A landscape with many peaks, sampled at points; each row gives a point and its height.
A climber steps from a point to whichever of its 2 nearest points has the largest rise for the distance, and stops where none of them is higher. Distance is the straight distance between rows; heights are no part of it.
Z244 height 166: [151 150 126 127 160 165  94 148 205 140 107 108 128 109  97 122 142 127
 105 110 134 115 120 113 170 132 143  62 105  72 104 100 127 148  72 140
 137 116 148 137  76 110 133 163]
Z602 height 380: [126 104 107  91  86 152 121 150 135 129 149 124 151  68  79 123 104 101
 136 135 141 135  82 171 132 118 117 149 179 126 118  11 203 111 133 147
 120 148 191  97 126 130 174  87]
Z242 height 367: [162 113 134 116 164 126 114 118 170 168 109 123 157 143 109 140 104 166
  70  83  91 161 130  97 151 182 134 145 164  92  57 119  93 121 104 107
 178 124  88 146  90 139 149 180]
Z555 height 33: [ 64 132 145 117  68  81 125 106 137  90 166 138 148 102  77  88 105  68
 101 103  89 122 163 123 121 141 146 177 198 163  80  91 122  70 143 131
 113 163 118 156 167 123 165  94]
Z557 height 416: [115 125 141 115 148 146 147 131 176 109 106  83  72  92 131  90 111 127
 128 112 154 112 129 207  94 115 120  83 163 128 163  73 165 107  75 185
 120 123 173 130 154 148 162  65]
Z530 height 283: [109 149 150  74 137 140 116  96 129 114 151 122 137 150 110 127  90 147
 129  89 156 142 177 118  90 144 120 223 122 134 145 125 126  83 114 111
 135  97  46 107 141 129 148 142]
Z906 height 334: [ 97 120 133 126 112 114 120 151 111  69 111 123 161 143  88  63 103 136
 114 117 135 102 114 117 140  85 109  95 138 132 137 127 106  85  86 176
 108 151 146 167 137 146 161 121]
Z179 height 205: [121  93 101 172 139  90 126 121 108  80  75 133 194 159 108  76 111 126
 113 142 119 139 133  78 132 123 108  67 172  85 134 124 115 133  92 195
 147 130 153 124 121  80 171 120]
Z364 height 141: [102  94 187 121 135 144 191 116 123 126 142 180 175 134 114  84 118 101
 131 122 195 136  74  86  96 136 189 119 122 113 149 125 145 155 124 192
 132  84 136 119 124 141 174 111]
Z81 height 178: [141 141  70 144 145 123 103 168 109  94 159 121 121 112 143 140 160 145
 177 149 128 133 145 148 107 112  92 103 100 132 172 140 163 126 136 114
 102 157 137 140 160 106  94 101]
Z595 height 21: [ 78 114 161 145  90  89 145  83 121  83 112 163 146 129 114  99 128  44
  85 111  82 148 143  94 142 137 146 142 212 138  84 123  78 113 152 145
 144 119 138 149 150  97 188 103]
Z570 height 317: [107 142 110  79 167 149  77 184 172  95 120 130 146 124  73  99 133 178
 132 100 109 160 108 156 101 124  96 113 166 104 125  80 130  91  49 122
 106 141 142 151 148 144 149 112]
Z459 height 249: [148  89 141 151 121 122 130 118 159 195 133 108  89 119 175 167  88 108
  90 116 107  90 155 145 148 151 171 143 100 128 157 173 155 138 154 151
 175 138  93 141 131 113 123 128]
Z748 height 402: [122 160 140 123 125 164 151 134  94 131 185 140 101  74 125 153 111  96
 146 145 159 105  96 148 152  92 140 156  58 172 138 147 156 110 172 130
  95  99  92  86 140 116 121  86]
Z862 height 378: [138 128 126  99 181 132 111 130 187 150 110 100  71 101 154 120 119 123
  70  66  92 128 137 180 128 145 144 136 135 152 126 143 104  91 114 116
 144 137 112 183 129 177 135 113]
Z537 height 238: [107 113 106 149  71  93 125  93  99  63  94 138 173 181 113 116 137 112
 151 178 103 145 147  84 161 104  80  94 183 118 109 125 104 149 120 153
 124 128 153  87 118  50 158 136]
Z340 height 398: [109 171 114  84 161 147  73 172 169 129 137 149 144  92  95 119 201 103
 120 101  61 149 113 111 159 128 137 137 117 129  70 126  92 125 127  65
 104 134 134 177 132 131 117 128]
Z106 height 535: [ 87 139 157  91  64 150 129 129 105 117 135  94  98 117 130 131  67 120
 118 131 129 114 116 181 157  81 105 168 112 190 129 116 111  87 147 106
  72 136  95 108 143 154 147 111]
Z435 height 132: [148 111 139 179 105 103 135  79 112 104 114 152  90 174 162 161 140 117
 128 132 125 127 155  89 145 162  98 126 132 100 157 163  97 161 166 143
 168 117 153  89 121  57 125 173]
Z143 height 497: [126 112 109 112  98 138 161 128 117 183 136 117 127 141 135 171 115 147
 155 174 138 142  76 169 136 106 128 123 173 128 104  60 158 190 164  71
  87 140 137 112  89 195 125 131]
Z804 height 405: [166 145  82  98 139 157 101 125 125 157 152 135 103 113 148 186 169 117
 153 131  99 132  99 150 129 100 112 139  96 141 122 128 163 151 148  67
 132 106 116  92 105 115  88 126]
Z445 height 227: [156 110 114 111 150 158 146 119 157 123 127 169 101 106 143 147 185 100
 156 114 158 143 112 129 105 136 149 100 146 124 115 108 141 185 129  99
 135  96 176 124 125 109 120 115]
Z617 height 352: [152 112 104 150 124 109  97 125 182 165  87 124 137 117  90 130 104 131
  65  89  71 138 129 109 169 172 140 110 204  81  58  90  91 114 120 131
 180 166 141 171  98 128 150 169]
Z64 height 134: [134  92 133 176 109  74 119 134 129 146 108  97 171 141 103  84  48 178
  82 126  80  83 155 111 154 121 140 116 132 115 101 176 109  80  86 191
 171 178 123 170 133 108 124 147]
Z924 height 347: [ 95 124 143 106 101 131 134 101 151  75 125 167 120 133 125 113 141  85
 151 105 146 136 163  95 122 109 101 139 152 129 116 104 134 105 120 153
 125 106 142 109 160  56 173 102]
Z574 height 577: [160 164  89 165 124 166  93 157 138 120 163 143 125 110 114 155 155 102
 138 145 145 103 114  92 139 119 117  98  12  78 148 176 192 130 166  99
 147 114 155  76 120  93  75 175]
Z978 height 375: [135 167  86 112 145 122 107 134 163 164 139 134 156 105 113 131 191 106
 127 158  68 132 130 125 186 122 143 101 168 124  61 107 126 165 140  71
 117 156 143 165 108 129  92 139]
Z324 height 245: [149 120 102  82 173 184 117 147 139 117 132 171  95 108 121 155 194 133
 184 133 143 143  79 158  81 110 120 100 131 139 103  76 176 179  89  64
 128  79 179  69 124 102  95  89]
Z426 height 161: [139  93 135 135 102 134 153 135  96 135 119 169 174 140 116 120 150 112
 157 135 171 135  78  81 103 108 151 117 135  99 136 119 139 164 151 153
 134 115 147 127 104 138 149 141]
Z224 height 184: [137 147 146 101 176 193 131 142 199 149 123 102  86  81 124 135 135 123
 106 108 137 129  82 161 125 128 152  84 119 111 100  94 145 149  75 124
 119  78 133 108 100 138 148 113]
Z613 height 542: [114 157 116 131 133 128 164 112  99 154 128 126 100 165 164 157 158 174
 175 180 133 158  91 173 113  97  94 111 135 136 120  99  95 209 155  60
  77 135 118  97  98 181  98 159]
Z48 height 269: [159 126 147 153 113 108 137  97 123 198 138 115 108 140 181 174 127 143
 104 142  94 127 158 128 164 156 148 185 104 127 131 181 116 153 179  83
 161 137  70 126 128 148 112 175]
Z886 height 580: [104 118 156  85 110 133 151  83 104  96 126 169  85 152 151 126 110 118
 142 102 201 160 134 127  59 144 143 199 148 165 185 133 101 124 163 155
 129  89 105 123 172 153 154 104]
Z15 height 516: [149 167  90 162 125 124 121 136 116 133 154 141  89 109 159 159 190 108
 149 144 121 123 122 113 132 123 142  89  62 123 135 172 126 171 218  66
 115 125 152 136 111 142  52 163]
Z110 height 263: [125 139 165 132 133 117 128 101 125 112 134 130 149 158 139 122 102 134
 109 108 137 120 166  92 133 148 133 164  99 122 149 179 113 104 122 148
 164 109  74 135 151 104 145 162]
Z576 height 432: [ 81 172 125 114 143 193 115 171 132  78 106 148  92 116 133 134 158 131
 128 135 137 131  96 135 125  77  77 112  87 145 119  98  91 123 126  86
  60 108 140 119 151 129 139 114]
Z467 height 323: [147 109 122 134 191 138 123 148 144 103  61 102  87 157 142 122 107 159
  92  79 146 113 139 123 115 144  94  95 137 119 163 148  90 100  74 156
 137 139 163 177 122 146 122 151]
Z495 height 406: [137 113 128 135 146 109 127 135 121 163 103  88  97 134 168 135  88 163
  86 110  96 102 148 164 139 125 130 152 117 157 143 178  92 106 124 107
 132 162 105 189 136 189 108 143]
Z127 height 296: [146 115 103 133 159 134 100 174 116 113  83 102 162 163 117 123 115 194
 122 122 149 128 111 118 105 113 105  96 125  87 155 136 115 128  68 139
 128 139 130 164 112 157 111 175]
Z720 height 499: [143 188  90 123 133 146 100 161 120 116 154 155 177 154  90 164 183 145
 176 166 136 110 116  87 153 109  83 105  55  91 117 139 171 134 123  90
 132 102 151  58 114  81  71 195]
Z667 height 234: [112 140 148 130 137  97 145 147  50 113 133 101 192 184 105 103  87 201
 165 157 163 133 105 131  80 104 102 146 117 135 172 153 148 106 105 148
 109 126  88 128 142 180 126 140]
Z953 height 335: [129 144 135  88 212 145  95 169 144 115 165 109 146 106 105 119 121 156
 142  90 149 128 135 153  73 137 153 130  80 141 159 149 161  99  72 126
 123 123  90 147 139 137  98  93]
Z941 height 153: [131 107 146 199 122  81 136  96  79 132  61 104 175 178 131 107  44 166
  81 124  76 120 157 100 128 138 136 153 126 129 130 204  76  85 104 183
 171 126 118 135 151 110 132 138]
Z190 height 177: [141  84 150 158 121 131 143 153 117 165  75 148 136 144 137 144 129 132
 103 113 152 114  96  87 115 129 191 119 121  96 150 132 103 144 139 160
 139 134 146 175  88 188 125 158]
Z307 height 465: [127 155 118 149 131 137 136 156 127 129 152 122 122  96 147 123 163  92
 124 136 130 107 121 123 154 123 162  84  80 147 125 156 111 142 181 104
 109 148 134 191 132 158  94 120]
Z388 height 199: [136 120 114 138  54 126  99 162 115 171 145 131 178  83  76 109 131  69
 130 161 113  92 108 136 192  96 151 124 134 109 101  78 151 136 169 159
 146 193 168 149  96 104 130 118]
Z945 height 191: [137 117 141 162 117 138 136 124 155 167  85 153  90 103 150 153 144  63
  95 106 141 109 118  94 152 144 192  94 132 109 129 117  88 168 165 137
 133 144 169 178  96 154 118 146]
Z319 height 211: [137  73 136 153  58 118 116 128 158 180 130 104 139  86 104  98 103  84
 101 149 108  90 128 159 152 130 157 102 162 107 110  66 154 139 142 182
 157 186 174 145 101 108 165 104]
Z629 height 407: [125 128 141 148 126 126 118  92  65 102  52 138 158 161 114 114 123 131
  93 111 102 194 117  99 127 146 126 174 195 146 131 136  45 120 145 123
 145  89 123 129 119 164 188 133]
Z780 height 423: [122 161 145 108 177 144 121 191 136 121 142 131 147  99  99 104 195 112
 128 112 114 139  87 112 119 135 185  94  95 120  80 140  93 157 134  68
 114 139 132 183 121 168  92 137]
Z976 height 88: [ 95 175 124 132 131 124 124 145 156  97 168 113 154  98  91  96 133 113
 164 172 119 103 163 127 191 116 110  91 108 136 104 107 157 105  91 159
  79 151 134 117 144  68 126  77]
Z8 height 214: [169 103 124 124 125 159 120 119 157 203 165 108 105  64 152 157 126  71
 109 117 106 116  95 160 124 146 185 140 132 148 111 103 186 148 157 140
 162 130 134 143  92 148 132  79]
Z831 height 67: [ 60 192 138 104 145 130 116 119 205 121 157 103 112  87  83 102 121 119
 137 129  89 118 165 155 160 132 105 122 137 139  88  88 163  73  64 135
  74 116 111  93 146  92 147  63]
Z54 height 200: [164 123 127  83 165 204 102 157 150 159 147 110  89  62 140 155 145  92
 126 101 146 134  52 160  84 129 183 140  99 139 124 115 173 143 120 123
 139  93 130 115  99 135 116  78]
Z394 height 493: [178 113 109 123 141  92 144 112  93 149 147 153 174 165 123 151 152 192
 185 153 147 155 126 113  90 142 108 134 153 105 130 139 173 170 127 109
 160 107 112  90 117 121 105 160]
Z361 height 167: [141 142 150 111 133 176 126 108 169 141  66 145  83 143 137 174 142  90
 100  83 138 135 129 100 165 129  96 127 148  92 100  91  84 141 114 102
 133  88 143  92  80  99 151 183]
Z108 height 377: [147 155  79 103 151 129 110 121 137 162 179 101 130  98 135 162 132 118
 165 164  89 137 127 175 151 118 109 139 141 155 113 104 202 120 115 109
 118 139 112  95 102 101  94  76]
Z334 height 204: [124 152 140  98 146 182 146 100 176 139 128 151  53  97 160 177 148  98
 113 113 145 124 128 122 139 112 115 135  93 156 101 129 137 128 139 110
 136  51 114  53 128  75 152 118]
Z344 height 220: [147 123 100 164  61 119 122 158  92 160 140 158 163  93 102 121 151  76
 162 158 151  86  96  95 155  83 153 105  87  97 145 114 165 159 192 153
 135 169 174 139 109 107 100 140]
Z928 height 152: [128 120 159 156 112 159 141  98 141 128  66 140  83 163 145 163 110  88
 111 108 164 112 136  75 167 136  96  98 121  76 142 110  90 141 132 155
 149 105 163  74  91  53 148 187]
Z98 height 86: [159 111 107 120 134 109  94 137 162 150 152 110 146  64 101 103 124 111
 107 107  98 130 158 168 104 162 148 132 175 128 114  76 175 102 122 162
 162 168 141 169 143 130 150  76]
Z873 height 518: [118 126 153 115 175 117 170  64 102 112 101 146  85 174 174 128 125 150
 129 115 168 179 142 129  66 181 124 167 179 160 165 144  71 137 126 129
 117  91 102 120 147 162 140 119]
Z39 height 544: [147 122 114 164 108  77 146  98  77 149 102 114 172 190 147 143 113 191
 142 178 110 162 141 103 128 140 105 141 179 116 114 148 121 158 127 126
 144 125  92 103 116 134 129 157]
Z889 height 116: [151 103 103 165 130  84 113 142 120 119 110 113 151 124 143  97 101 149
 112 123 115 103 181 117 116 133 125 112 145 118 135 155 128 101 105 180
 160 176 128 175 168  92 116 120]
Z17 height 100: [123 118 157 118 104 132 125 125 154 145 177 159 143  50  84  82 148  44
 110 107 129 113 132 150 118 136 171 141 141 122 119  74 165 111 151 182
 158 143 170 155 144  99 176  68]
Z347 height 543: [192  87  99 124 127 150  66 195 116 190 125 111 163  73 106 142 133 123
 122 106 129 110  95 144  99 130 176 144  97  97 163 125 185 130 135 154
 173 162 134 167  99 146 104 122]
Z24 height 343: [117 165 116 110 166  84 164 117 111 146 198 135 169 122 103 132 140 134
 197 171 132 147 152 156 129 129 122 135 147 152 107 120 170 138 138  96
  96 142  82 113 130 129  90  90]
Z195 height 54: [ 86 173 120 103 139 124 125 101 171 130 190 102 105  56  90 119 111  68
 139 135  86 121 149 173 137 144 149 167 150 163  91  77 179  76 121 125
  92 128 100 110 134 123 129  35]
Z957 height 531: [129  98 130 142 123 118 136 150 139 167 123  75 137 130 109 100  73 179
 122 153 131  86 121 172 153 106 139  88 143 127 135 109 156 126  80 167
 114 170 136 159 104 180 132 114]
Z798 height 428: [174 141  83  99 116 119  98  98 119 153 122 179 120 149 133 173 206 131
 166 134 100 125 117 131 136 115 112 127 123 132 103 111 126 175 158  39
 155  98 137  98 102 118  61 183]
Z227 height 316: [115 117 196 140 118 125 174 133 129 192 175 126 154 122 130 130  96 122
 123 129 140  96 123 122 168 128 191 151  73 141 132 161 151 129 159 146
 132 126  73 146 114 167 128 128]
Z147 height 138: [135 126  73 188 131 129 116 149 135  87 118 108 133 140 143 102 135 133
 141 173 149 115 171  96 145 138  96  30 107  73 150 134 143 128 108 148
 127 150 172 145 116  87  99 156]
Z715 height 476: [134 167 118 151 111 163 134 135 120 108 171 129  90 103 136 159 124 123
 131 158 151  94 119 126 158 101 103 118  35 127 149 162 171 121 147 128
 113  98 118  50 149  80 122 132]
Z508 height 266: [133 120 102 134 102 108 116 108  95  75  70 121 116 183 149 135 141 144
 142 144 113 163 162 111 122 132  50 132 201 118 137 117  87 119  98 131
 123 132 138 106 134  85 156 145]
Z680 height 471: [121 102 161 135 150 107 155  69  79 132  67 135 115 175 149 120  66 159
  98 102 144 158 143 114  73 178 154 206 168 173 160 163  73  97 120 172
 156  93 113 146 156 180 144 111]
Z180 height 230: [154  71 134 165  93 126 121 117 181 209 107  87  85  96 165 151  97  86
  96 128 100  87 145 161 155 141 181 107 145 117 135  98 154 149 148 173
 170 155 147 143  93 116 134 100]
Z300 height 501: [ 91 105 145 107 120 114 151 121  93  93 124 161 127 137 132  92  99 111
 113  95 186 115 121 127  65 112 154 156 131 171 182 154 106  94 134 184
 125 131 149 185 174 177 148  93]
Z378 height 437: [127 100 151 164 110  91 153  59  87 143  86 125 150 162 152 124  71 142
  90 122  89 174 155 105 111 178 151 195 196 159 101 137  71 113 154 137
 159 112 101 128 137 150 160 116]
Z594 height 413: [105 162 116 108 213 122 133 118 175 130 120 119 113 137 147 117 181 145
 101 136  64 165 141 146 151 154 103  93 163 116  75 117  72 153  73  66
  79 137 113 148 129 151 116 157]
Z552 height 494: [115 152 124 146 182 149 158 110 114 123 106 133  70 157 185 146 180 132
 133 143 131 162 107 139 106 145 113  92  99 136 132 135  40 185 165  55
  82 130 130 131 106 185  81 174]
Z125 height 612: [116 145 133 104  53 145 127 115  83 106 140 126 110 146 139 141 126 142
 160 155 142 141 120 148 143  86  79 177 129 156 138 119 111 129 156  90
  92 124 106  84 147 119 146 144]
Z578 height 480: [ 91 169 135  90 143 163 110 151 139 116 147 116 117 112 118 122 121 132
 119 118 106 127 119 162 147  95 105 144 103 159 118 115 116  95 111  99
  77 128  94 134 141 148 133  98]
Z731 height 450: [108 104 158  98 121 118 123 134  99 134 131 137 133 127 112 108  82 143
  82  69 141 112 114 144  87 105 154 190 129 179 143 155 102  72 137 147
 140 158 131 199 151 221 151 116]
Z776 height 228: [123 122 129 102 116 146 154  81 167 149 149 102  78 113 164 168  92 117
 132 125 135 125 157 165 137 122 103 136 140 150 109 104 183 125 118 125
 138  94 100  42 121  78 152 104]
Z663 height 10: [ 87 110 152 151  58 108 157 102  95 101  96 135 158 147 109 107 123  79
 101 149 105 136  96 104 164 108 139 113 201 127  98 116  88 143 142 146
 104 124 148 135 114 150 187 123]
Z958 height 176: [116  98 112 189 136  80 139  98  66  77  46 131 189 164 108  85  74 144
  98 123 104 143 166 103 110 130 128 101 154 134 145 169  80 105 106 195
 146 115 145 125 152 110 163  95]
Z897 height 258: [103  87 162 128  90 117 172 103 162 132 121  97 100 130 151 123  71 113
 124 126 147 111 164 162 145 127 122 109 168 143 124 114 140 118 110 161
 118 132 120  97 136  88 154 110]
Z338 height 351: [125 143 142 101 212 149 124 137 181 111  85 113  69 140 166 132 153 122
  79  66 115 138 155 138 131 164 106 112 109 139 136 150  65  98  93 102
 120 119 126 155 130 140 123 146]
Z449 height 307: [105 186 109 117 143 125 154 168  89 120 171 136 168 145  98 139 154 152
 209 198 145 135  95 155 160  84  88 117 114 145 104 108 154 143 141 105
  71 136 121  92 123 121  98 117]
Z641 height 458: [133  74 130 143  71 119 181 109 124 192 168 136 133 110 136 152 110 113
 157 167 136 122 111 150 148 124 156 136 165 144 110  74 191 172 173 126
 124 146 143 106 101 154 144 100]
Z858 height 256: [118 124 101 176  42  90 149 129  80  91 149 134 132 131 132 113 149 101
 170 184 130 101 128 103 163  95 117  76 120 129 132 149 132 154 191 146
  99 165 162 129 138  90 104 132]
Z77 height 159: [138 167  53 160 159 136  93 157 152 114 133  98 109 123 165 155 171 140
 141 167 103 127 167 130 137 130  90  51  92 107 142 136 135 147 115  90
 110 148 149 142 115 105  71 137]
Z293 height 183: [115 158 160 119 130 191 142 120 164 129  98 138  63 112 154 163 137  88
  83 100 158 109 117 103 177 118 131 125  65 128 109 140  75 130 148 110
 121  69 126 103 111 113 147 166]
Z174 height 384: [169 119  93  63 164 176  59 156 146 134 111 148 106 114 140 179 196 111
 141  78 104 153 115 120  93 129 135 152  96 123 114 132 139 148 113  43
 167  95 136 109 109 101  92 142]
Z786 height 376: [ 92 122 161 118 110 126 129 113  84  76  79 117 139 174 115  95  98 145
  96 109 122 138  98 122 127 103 104 156 165 153 136 140  59  88 112 136
 110 117 128 160 127 189 182 134]
Z991 height 417: [126 100 118 119  73 154 136 143 130 180 151  89 148  92  95 147  57 132
 131 167 146 112  73 164 179 108 137 139 138 126 110  42 202 135 142 146
 109 150 145  76  78 148 152 110]
Z944 height 581: [158 144 126 138 144 106 146 124 117 143 177 145  88 126 175 156 171 143
 139 128 138 139 127 132 101 165 157 147  54 133 167 210 142 169 216  95
 141 111 115 123 147 155  68 151]
Z675 height 455: [183 109  99  95 138  87 142  98  95 162 154 179 136 166 131 152 199 177
 200 154 118 146 108 159  98 142 111 130 164 149 102 104 162 191 155  49
 152  92 122  79 109 141  64 158]
Z400 height 99: [154 129 111 135 160 101 113 130 158 142 163 128 145  93 137 124 140 109
 121 109 102 125 190 117 129 148 151 122 125 134 116 149 143 123 134 140
 160 147 101 176 153  88 114  99]
Z353 height 113: [117 140 118 162 127 118 128 154 144 106 151  99 190 122  97  58 120 133
 147 187 136  91 149 100 180 125 120  39  93  98 125 120 155 127  96 183
 118 162 148 145 122  80 118 125]
Z128 height 298: [ 82 122 153 120 114 117 181  98 156  67  92 116  61 150 164 115 118 104
 132 113 165 134 170 150 119 131  91  99 171 146 137 114 106 105  98 160
  93 117 143  97 167  86 157  99]
Z841 height 271: [118 143 124  94 150 165 144 158 109 101 166 172 143 100  83 135 158 127
 194 145 171 149  88 150 103  92 118 134 119 145 116  87 165 134 117 107
  88 101 143  86 146 112 123  83]
Z951 height 305: [115 128 152  91 159 127 126 130 115 129 164 119 165 133  79 111  64 162
 128  89 166 100 153 132  83 131 151 191  96 137 166 153 155  72 101 151
 136 127  56 146 142 168 124 122]
Z688 height 361: [122 160 137 170  60  97 132 119 109  90 154  99 103 150 157 136 132 133
 133 172 110 104 161 144 164 128  94 134  77 141 157 205 110 128 154  99
 100 157 110  91 166 105 100 166]
Z97 height 492: [133 126 150 164 108 101 146  92  62 143 105  97 130 189 171 127  99 210
 130 166 136 159 129 134 100 140 112 190 155 148 172 166  92 123 126 114
 131 125  86 106 138 180 132 162]
Z566 height 291: [105 136 110 108 143 122  88 147 134  59  76 144 146 168 110 108 155 149
 123 105 102 170 135 103 115 120  64 127 192 106 124 103  88  90  70 133
 100 128 142 149 149 117 165 130]
Z164 height 418: [154 113 150 130 121 119 114 147  77 158 102 134 171 141 125 116 102 161
  85  83 113 132 104 101  93 135 167 204 109 143 122 183  87  86 152 136
 168 126 100 199 146 196 127 156]
Z443 height 345: [140 123 102  73 144 147  86 174 150 118 148 130 189 100  52 101 132 146
 154 134 131 152 105 153 131 126 118 124 171  97 120  53 190 100  83 162
 122 152 166 125 129 115 149 101]
Z853 height 267: [145 102 130 159 167  97 148 153  99 132 112 106 202 170 122  97  88 214
 136 147 160 113 123  94  94 129 122  99 104  89 166 165 168 118  72 184
 145 129 109 134 126 144 121 155]
Z494 height 362: [160 139 103  83 191 160  60 163 162 129 147 117 128  93 134 155 165 126
 140  79 106 147 148 123  84 149 131 156  74 129 145 161 174  99  88 105
 154 110 101 125 137  83 103 103]
Z176 height 350: [136 116 110 151  99  95 104 117 163 154 123 137 151 116 118 129 145  83
 107 139  74 110 156  98 189 122 140 109 183  99  63 102 112 154 145 122
 171 167 149 165 108  77 131 143]
Z20 height 429: [ 97 116 137 105 139 136 147 128 151  94 130 134  91 102 135  83 105  98
 127  96 190 100 145 163  79 121 152 119 118 160 187 121 151  96 112 197
 126 126 163 158 178 132 140  69]
Z851 height 289: [130 123 203 164 120 110 156 102 128 183 141 111 145 176 150 141  78 172
  99 144 118 108 146 104 158 154 163 180  83 125 143 192 121 120 131 133
 166 118  55 123 124 155 132 184]
Z832 height 43: [105 123 103  94  97  98 112 108 132 119 164 120 120  96 113 139 103  86
 142 110  96 135 180 154 113 139 116 192 168 176 112  90 159  85 161  98
 114 166  99 124 158 116 131  77]
Z161 height 209: [146 114 120 155 109 136 169  93 151 157 133 166  70 110 165 160 156  81
 144 131 150 108 127 121 151 127 163  88 126 124 127 124 126 195 183 127
 133 112 165 124 109 110 116 122]
Z633 height 151: [135 131 146 158 124 146 121 130 149 145  95 116 137 150 137 157 109 131
 102 122 148 101 129  83 169 127 131  91  89  59 140 138 113 148 102 137
 142 120 126 122  78 114 123 204]
Z403 height 391: [147 133 131  88 136 127  82 184  77 117 124 140 207 134  81 109 140 161
 128  89 122 159 103  95  84 125 136 183 125 125 111 152 111  91 130 113
 149 134  93 170 145 159 126 153]
Z544 height 353: [109 144 173 110 121 128 171 103 112 133 200 167 141 114 113 131 119  95
 163 120 179 120 134 110 124 130 170 168  80 151 142 156 149 130 179 140
 118 102  85 113 142 123 128 106]
Z294 height 203: [121 133 103 150 138 102 140 151  71  65 138 127 143 154 147 106 132 169
 163 152 159 135 131 125  78 118  98  95 121 142 178 154 125 117 135 135
  99 145 130 160 167 152 105 114]
Z63 height 592: [163  66 121 140 121 128 102 168 147 202 119 108 147  91  89 102  87 169
  95 108 121  93 100 162 114 135 176 124 120 116 148  97 166 101 103 184
 172 180 158 183  93 198 148 121]
Z391 height 446: [147 126 138 182 133 107 142 122  80 141  85 107  89 178 185 149 120 185
 112 145 131 125 124 132 115 146 122 156 101 132 190 193  85 133 144 115
 131 148 115 150 148 188  94 176]
Z19 height 390: [ 85 153 138  96  96 175 113 139 123  69 109 175 133 131 102 119 170 112
 148 125 141 142  98  89 142  79  76 149 136 136  97  91 103 110 120 100
  78  89 161 111 156 101 171 122]
Z363 height 527: [134 134 106 146  77 143 139 124  93  89 117 133  64 146 164 158 140 144
 149 146 166 118 118 146 124  99  80 112 106 118 170 128 110 154 152 119
  94 119 150  89 137 115 124 149]
Z769 height 433: [149 151 143 190  59 109 126 107 109  73 159 127  69 177 163 132 143 152
 121 155 153 122 135 134 135 143  86 154  86 109 187 192 126 158 176 124
 118 122 150  40 156 125 106 173]
Z145 height 301: [125  87 148 181  24  71 149 105  87 101 143 122 134 153 136 124 101 132
 156 178 127 107 137 132 133 116 114 133 128 128 168 182 138 147 166 160
 109 160 127  85 153  81 119 151]
Z447 height 119: [100  82 181 121 109 119 158 109 141 163 162 169 152 108 113  91  84  83
 104 100 167 110 124 121  99 144 194 153 142 125 135 107 150 116 149 192
 157 134 126 146 137 129 174  93]
Z543 height 449: [ 81 171 149 130 209 137 162 127 145  91 138 123 119 147 157  97 174 128
 111 146 107 156 121 121 136 150 121  78  99 144  96 153  52 140 118  64
  75 121 112 165 137 179 105 150]
Z607 height 112: [131 133 130 162 126  76 151  67 106  74 144 155  53 168 194 132 144 141
 126 132 138 155 183 110 109 190  93 145 137 142 178 179  91 144 169 153
 146 113 141  89 156  85 104 139]
Z914 height 448: [135 158 116  88 173 143 100 159 133 106 144 141 168 160 128 148 195 161
 163 136 119 156 140  83 114 141  94 128  88 111 107 145 118 142  91  64
 136 101 123 102 120 105  99 176]
Z788 height 386: [146 137 127  97 200 118 131 120 181 144 146 132 160 124 118 128 154 161
 115 117 100 164 160 115 130 171 132 117 177 109  66 123 130 149  70  91
 144 117 102 134 118 120 123 146]
Z99 height 415: [125 147 151  71 185 141  90 204  90  82 136 137 175 149  99 111 182 161
 168 100 136 174 108  79  69 138 136 143  78 119 110 158 118 128 101  66
 143 118 108 131 143 125 103 147]
Z996 height 475: [141 108 111 138 131 156 127 140 155 156  99  65  65 115 164 140  94 138
 115 129 137 103 107 201 120 106 124  88 143 136 160  99 156 137  91 150
 114 143 144 138 107 165 131  89]

For each start below, name the point where the climber stops.
Z435: Z125
Z388: Z125
Z400: Z613
Z566: Z613
Z426: Z39
Z667: Z39
Z555: Z39
Z530: Z39

Call two points neighbours if one is among the 2 nearest of the other. Go from one point of each pair to the other, from neighbour to neighbour, staying as high as possible. Name the lowest point that can't be avoided.
Z63 and Z574: Z403
Z125 and Z613: Z388
Z39 and Z300: Z110
Z886 and Z63: Z557
Z613 and Z944: Z176
